Each row is a point on a tangle of strands that fork, close into loops and nearly touch. The rows are in no order.
Two points are linked if the straight distance between their rows is under 73.3. Some points are linked to none.
tiloz: [ 23   8   7   1   4  39   4 -12   5  27   7   3 -21  30  36 -17  25  -4
  13 -23  20]
tenu: [-41  30 -13 -22  -7   3   6  10 -13  -6  -8 -11  21  -5 -14   8  -1  31
   4  -5  26]
lig: [-18  20 -13  11   7  20  -7   2 -11 -22  27  21 -10  -6 -17 -18   6  39
   5  26  28]
dap: [ 18  -1  18 -31  33 -32 -28 -17 -13  26   4  -7  31  16   8   4  30 -19
 -34  -5   4]
Vona: [-11 -34 -16  12 -11  26 -27 -32 -24 -13  11 -12   4 -18  15 -19  36  -1
   1  41  13]
sig: [  7  29  43   5  37  -7 -26  16  30  13   3  -2 -21  20  -4  -5  27 -30
  -8   1  -4]
sikar: [ 10   9  11 -12  -1 -16  45 -10  57   9  -1  22   2  -5  16   8 -13   3
  -1 -30 -24]
tep: [ 35 -18 -15  -4  13  34 -16 -50  -7   3  19  -2  16   5  15 -23  44  23
 -14  -3  21]
bufa: [  4 -43  -1  25   1  11   2   2  22  16 -33  11  -7  32 -15  -6   9  -7
  -2  32 -24]
vanaf: [-27   2  22   9  -7  27   5  48   1  -1  47  26 -12   0  25   1 -11 -17
  32 -20   7]
Bokab: [ -6  -1  11 -19  -7 -40   5  28 -40 -17   2 -40  -2 -14   0   1 -10 -28
   6  -2  -3]
folak: [ 20  28  34 -21  12 -40  -4  18   1  13  18 -11  12  -6  -9  13  -1 -34
  -6 -44 -11]
Fovup: [ 36   5  -7  17  -3 -37  -7 -19   7  -5  -3  22 -31  -3  11  21 -29 -22
  -8  22 -16]
bodet: [-30 -24 -11 -21 -30   7  20   5 -16 -11  -8  -4  44 -22  -6  37 -20   7
 -19 -37 -16]
kogib: [-37  -5  23 -22 -17  28   1  51 -29   5  34   5   8   6  34  -1   3  -7
   8 -12  20]
Voka: [ 20  -1  25  -2   4 -40   8  10 -26 -22  21 -26 -27 -21   1 -14   2 -22
  22  -2   6]
geli: [ -6   2 -35  15  -8  -3  28 -33  20  -4 -30  19   3 -17  -9  24 -40  23
  -2  17 -15]
pab: [ 49 -23  -7  19  21   4 -30 -66  12  14   1  -4 -23  -5  18  -4  21 -21
 -13  18 -13]
Gaset: [ 13 -49 -19  -7   1  26  23 -19 -20  24 -12  -3  12   6  10 -24  15  14
  14   9 -10]
vusu: [ 26 -51 -25  24  -4  13   4 -12 -24  11 -15 -11  -5  11   7   1 -17   7
   9   5 -19]
luma: [ 16  -6 -29  37  -3   4  29  10  11 -13 -32   7 -25  19 -32  -1 -11   9
   6  11 -13]
Bepom: [-17  15  13   7   1   4  -1 -21  38  -3 -17 -12  -4 -24 -27  17   5 -10
  25 -27   3]
lemi: [-18  -2   6  11 -34   8 -28   6 -19 -20  11 -26 -13 -20  -5   9  -2 -11
  27   0   8]
pav: [  0 -34 -32  12 -29  12 -42   7 -49  -4 -15 -12  25  10   4  24 -36   8
  -3  -2 -10]
lider: [-21 -22  -6 -35 -30  23   7  11 -31  17   0  -5  46  -5  -4   8  -1   6
  -4 -29   6]
Veded: [  6   6  -3  18   7  -6 -64 -34  30  10   1  27 -10  -6 -16  19 -17 -16
 -19  21   1]
guvuk: [-29  36  15   0 -22 -11  -6  38  -9 -33  25 -10  -6 -15   1  37 -34  -5
   6 -46  23]
sisin: [ 24  14  21 -19 -12 -32   2  -3  16   7  14   9  -5 -17  42  21 -21 -20
  -7 -16   0]
gosik: [-23   5  24  11  23 -18  32  35  17 -15  17   6 -15  -7  -8 -36  19  -2
  24  25   1]
Guba: [  8 -12  26 -11  18 -30   9 -16 -17  -5   6 -44 -17 -20   8 -11  29 -32
   8  13  -2]
Vule: [ 26   0 -10 -11 -16  22  18   0 -18  -6  25  -4 -10 -12  -5 -12  -4   9
  24 -41   8]
Meb: [ 10   0  15 -32 -14 -27  -1   0   5   2  10 -12  23 -26  13   9   0 -23
  -3 -45   3]
safop: [ 23   6 -17  -9   7  29   5 -43 -19  21  -3  -8   6  21  37 -14  17  17
   6  -9  25]
ponu: [-15  47   4  13  21  15 -30  24   2 -13  42  14  -9   7  -9 -25   8  16
  10  23  37]
Vez: [ -8  40 -19 -20 -18   4  -1 -13  -3  -1  11   5  23 -11  -8  12 -13  36
  -4 -30  40]
lugur: [-21  49  11  28  33   9 -17   9   2 -11  20 -18 -16  16 -32 -30  26   9
  13  38  31]
feli: [-10  -4  10  18  28 -12   0   5  21 -15  12   8 -34  -5 -16 -27  17 -18
   0  52  -4]
Nisi: [ 13 -27  11  10  26 -22  -3 -38  -4 -22  16 -25 -33 -31  -4 -21  40 -21
   4  32   5]
vakuv: [-17  -7  10   3   1  27  -5  -8  14   1  26   7 -21 -12  22 -11  20  -4
  33   3  19]
pizu: [-17   3 -11  14 -19  48  28   1  14 -10  -6  21 -30  -7  -7  -3 -16  15
  40   1   1]
vupep: [ 13  16  30  11  13   6 -38  19  -9  14  -5  -6 -13  45   4   3  18 -35
 -17  -5 -12]
sopok: [ 16  -6   5   9  -4  -4 -47   6 -18  15 -19  -6   5  37  10   4   5 -17
 -35  23 -10]
guka: [ -7  -9  21 -35  10 -28  16  18 -23  26   4 -34  33  11   0 -13  19 -16
  -9 -35  14]
vuf: [-13 -20 -44  -7 -19  21  -9 -17 -28  12 -15   6  31  -2   1  22 -38  29
  -6   1   2]
Boz: [ -2  -6  -2  27 -14  27   8 -15  17 -19  19  18 -38 -10  10  -7   1   1
  35  28   7]
naze: [ -2 -14 -23  26   0   3 -21 -18 -17  -8  11   1  -2 -13 -18 -19  10  21
   1  44  25]
vup: [-23 -37  -6  20  -2   1   5 -10  16   1 -20   6 -28  -6 -13 -21  12 -13
   5  53  -6]
pili: [ -6 -50  -4  -4  -6  33   3  -9 -24   1  19  -5   7   2  -6 -21  29   8
   5  19   0]
fem: [ -1  -3  14  14 -12  22  18  32  21 -10  -4   8   9  21 -20  23 -20   3
  -6 -44 -30]
fuva: [ 33  35  21 -16  -1 -20 -14  -8 -11   7  12  -1 -23   7  39  12   5 -24
   6 -11   6]
lun: [ 29 -14  -5  25  15  20   5 -47  11   4 -10  11 -22   4  19 -22  19   0
  -4  25   1]
Damu: [  4 -13  -2 -30  -7  14 -26   3 -11  20   3   6  47  14  -5 -14  16  20
 -14 -23   9]
ladep: [  2   7   9  24  -5   7  16  18  25  -4 -37 -30   0  32 -15  37 -10  -9
 -16 -44 -19]
gudek: [  6  13  -1   2   1 -12  13   9   0  11 -36 -22   8  28  10   7 -13   0
 -15 -34 -18]
Ripo: [-13  18  40   8  44   4  -2   9  44   9  10  -3  -5  -2 -12  -2  37 -16
  25  -9   0]
lor: [-11  -2  26 -43   6 -38  -9  11 -16  18   5 -10  32   7  19  -2  12 -23
 -27   4  -5]
rego: [  1 -28  -8  18 -11   2  32  15 -32 -18 -20 -20 -31   2  -1  -7   5 -17
  30  12 -12]
vafo: [ 26  18 -14   6  -4 -25 -44 -40   7   1   1  20 -15 -24   7  30 -21  -4
 -10  28  10]
tuta: [-12  -4   5 -30  -6 -11  24  13 -20  19 -23 -30  22  26  25   1   2 -12
   2 -34   3]
sike: [-30 -33  -6   3 -10  18   5 -26  11  -7   1  -1  11 -41 -38  -2  11  25
  29  16  -1]
muzip: [ -3  46  -1  -2  -2 -24 -42   4   3   0 -16   5   1  15 -16  27 -11  -8
 -25   7   2]
rimev: [-40  15   3 -18  18 -21 -10   8  -1  -3  -8 -19  23 -16 -32  -9  27   6
 -13  34  10]
zit: [ -2  -1 -37   1 -16   1   3 -13   3   9 -21  31  21  -2  10  11 -53  39
 -13  13 -12]
mame: [-29   3   4 -26 -33  16  -4  23 -43  17  23 -13  28   4  18   1  -3 -11
  -3 -25  21]
mugor: [ 31  25 -27 -11  15  -7  -3 -18  -8  18 -14   6  29  21   0  -5 -11  37
 -12  -7  14]
gal: [-44 -20  -2  -6 -32   9  47  16  -5 -10 -36   5  -6 -11  11  12 -20  -4
   5  16 -18]
Nat: [ 10  -9  14 -13 -21  28 -11 -10  -2   5  33  14   7 -13  10  -4   8   0
  22 -26  17]
Pob: [ 47 -25   4  10  15 -21 -11 -42  17   4   3  22 -28 -15  16  10   0 -35
 -16  34 -21]
motuf: [ 18 -12  -2  -9  -6  37  -2  12  16  18  -4  18  33  14 -24  14 -23  25
 -14 -43 -23]
ledo: [-15  41   8  12  20  -1 -11   1   5  -6  -5 -33   3   6 -49 -21  30  14
  25  -3  23]
Pid: [ 24  11  -5  -7  16 -27   5 -46  -1  21 -28 -26   2  -4   2  12   4  -4
   7 -13   0]
ludu: [  0  -9   5  26  -2  -2 -11  -2  30  11 -46   7  -3  19  -4  22  -8 -24
 -14   6 -32]
digoz: [-21  18  13  16  21   5  42  64   4 -24   8  11 -30   9   4 -19  -9  -2
  25   1  -1]
Lok: [ -5  30 -16  -3 -24  36  18  25 -15 -13   7   9 -17  20  33   9 -30  17
  -2 -33   6]
kulan: [-31  12 -25  -5 -21   4  59   5 -19 -15 -30  -1  -2  -8  14  18 -33  19
  -8   1   1]
gomo: [ 17  19 -31  -2   0  15   1  -2   1   2  10  26  10  16  -4 -13  -6  41
  -6  26  28]
pafo: [  8 -19  -1   8  -3 -12 -44  15  -7   6 -10   5  18  15 -27  11  -3   3
 -24  -7 -24]
Gutud: [  2   5  -1 -11  -3 -49   9  14 -17 -18  -2 -13   9 -13  20   3 -17   2
 -12  24  -1]
Pevop: [ 14 -33  -1   1   6 -36   1 -24  -2 -13  10  -4  -9 -33  12 -19  19 -12
 -19  55  -2]
gopen: [-27   0  20 -20  20  -2 -27 -18  41 -12  38  26   9 -41   9 -14  27   2
 -19  26   9]
Pode: [ 23  16 -26  16  11 -17 -32   9   9  -3 -16  12   7  19 -18  11 -27  10
 -30   9 -17]
Sadur: [ 14 -12 -13  -4  -7  15 -33  15 -11  15  -7  -6  45  26 -11  17  -4  14
 -12 -40 -18]
tatud: [ 17 -17  -3   0 -15 -15  55   2  22  -1  -8  19  10 -19  -7   3 -29  13
   3 -14 -33]
vor: [ 18   1 -34  43  -5  -6  28 -26  37   5 -47  19 -17  -1 -29   2 -34  16
   1  13 -13]
Buser: [ 20 -27 -12 -12  -7  16  45  12  -2  -2  15  18   2  -7  -3 -15  -7  14
   3 -19 -19]
nitu: [ -6 -24   9 -11  -3   3  17  18  -3  11   2  10   0  22  23 -23   9  -7
 -13  22 -24]
Seru: [-31 -26  -4  -3  -7  -3  42  16 -10 -10 -26 -20 -11  -5 -13 -10  16   0
  15   7 -16]
fotuf: [-28  -4  -6 -19  -6  41  41  15  -5  -2   1  16  -2 -11 -13  -6  -4  16
  16 -17  -2]
rovim: [ 40 -23 -12  19   0 -23  -2  -3 -10  10 -14  -6 -18   3  14  11 -23  -8
  -1   1 -22]
Migu: [-38   9  -4  -3 -26  -5  15  16  -8 -23   3 -14  14 -19  -2  39 -30  -8
  -4 -38   0]
rogi: [-15  26  31   5  16  -6   6  20  44  -2  -8   4   0  -5 -10  23   2 -17
   9 -30  -9]
pigup: [ 41   4 -12   9  32 -23 -12 -19  29  10 -21  11   4   5 -28  -2   0   6
 -14  10  -7]
Besop: [  2   6 -15  26   0  -3   8  20 -16 -13 -27 -12 -26  26  -2 -13  -3  -1
  -1  23  -2]
zesu: [-33 -14   8 -14  16 -17 -22  -5  17 -22  19   1  20 -37 -29 -16  26   4
  -1  29   9]
gozu: [-10  34 -12   7  -4  -2 -25 -12  24  11 -13  -2  -1   9 -21  15   7  -1
  13  -6  -5]
bam: [  0   8  12   7   9   1 -52 -31  44   0  31  26  -6 -15   0   4  16  -5
 -21  25   3]
fuf: [ 31   2  14 -12  42 -25 -23 -29   8   9  -1  11   3   4  -7   2  19 -11
 -40  20 -13]
laf: [-14 -13  22   6   8  33  35  61  -9 -10  34  21 -21  -5  -3 -16  -2   2
  36 -22 -12]
fipi: [  3  27 -22 -34   3  -1  32 -15   2  21  -8  12  31   4   0  -3  -8  46
 -11 -24  18]
gafo: [-15  11 -31  -9  -9 -37  45  21 -29 -25 -28 -15  -4  -6   3 -11 -22  13
  -8  16   3]
kenof: [-15  42  22  15 -25   0 -30  43   1 -16  31   5 -22   4  26  22 -17 -19
  10 -35  13]
gir: [ 37 -37  -4   1  18  35   9 -34  10   7  19  19  -3  20  30 -37  33  14
 -11  16   3]
Pogen: [  3  34  29  -7 -12  -8 -21  27 -22  -8  16  -6 -13  19  30   0 -17 -19
  -3  -7  12]
velo: [-30  22  15 -21   9 -11 -13  15   3   1   3 -32  12  -8 -25  -2  13   6
   8  -4  23]

A fork is a point with three links, a tip a point with one. Leave the first point through the second and follow the links. Name the first fork or tip that comes.
gafo / kulan => pav
ludu / bufa => lider
motuf / fem => Pode
pigup / fuf => Sadur
Besop / rego => Pevop
Pode / muzip => pafo

A piece is two or more points that can be reached from each other along the links. Count, over all rows, the pieces, the separate loops (a circle has one, a figure eight two, a Y none), the forks (points with three links) and the tips (points with one).
pieces => 4
loops => 5
forks => 8
tips => 6

A tip is a point with one link. Name the tips that can be reached along the links from each point below, in the order of the rows.
ledo => tiloz
Nat => sikar
gal => pav, Pevop
vupep => folak, ludu
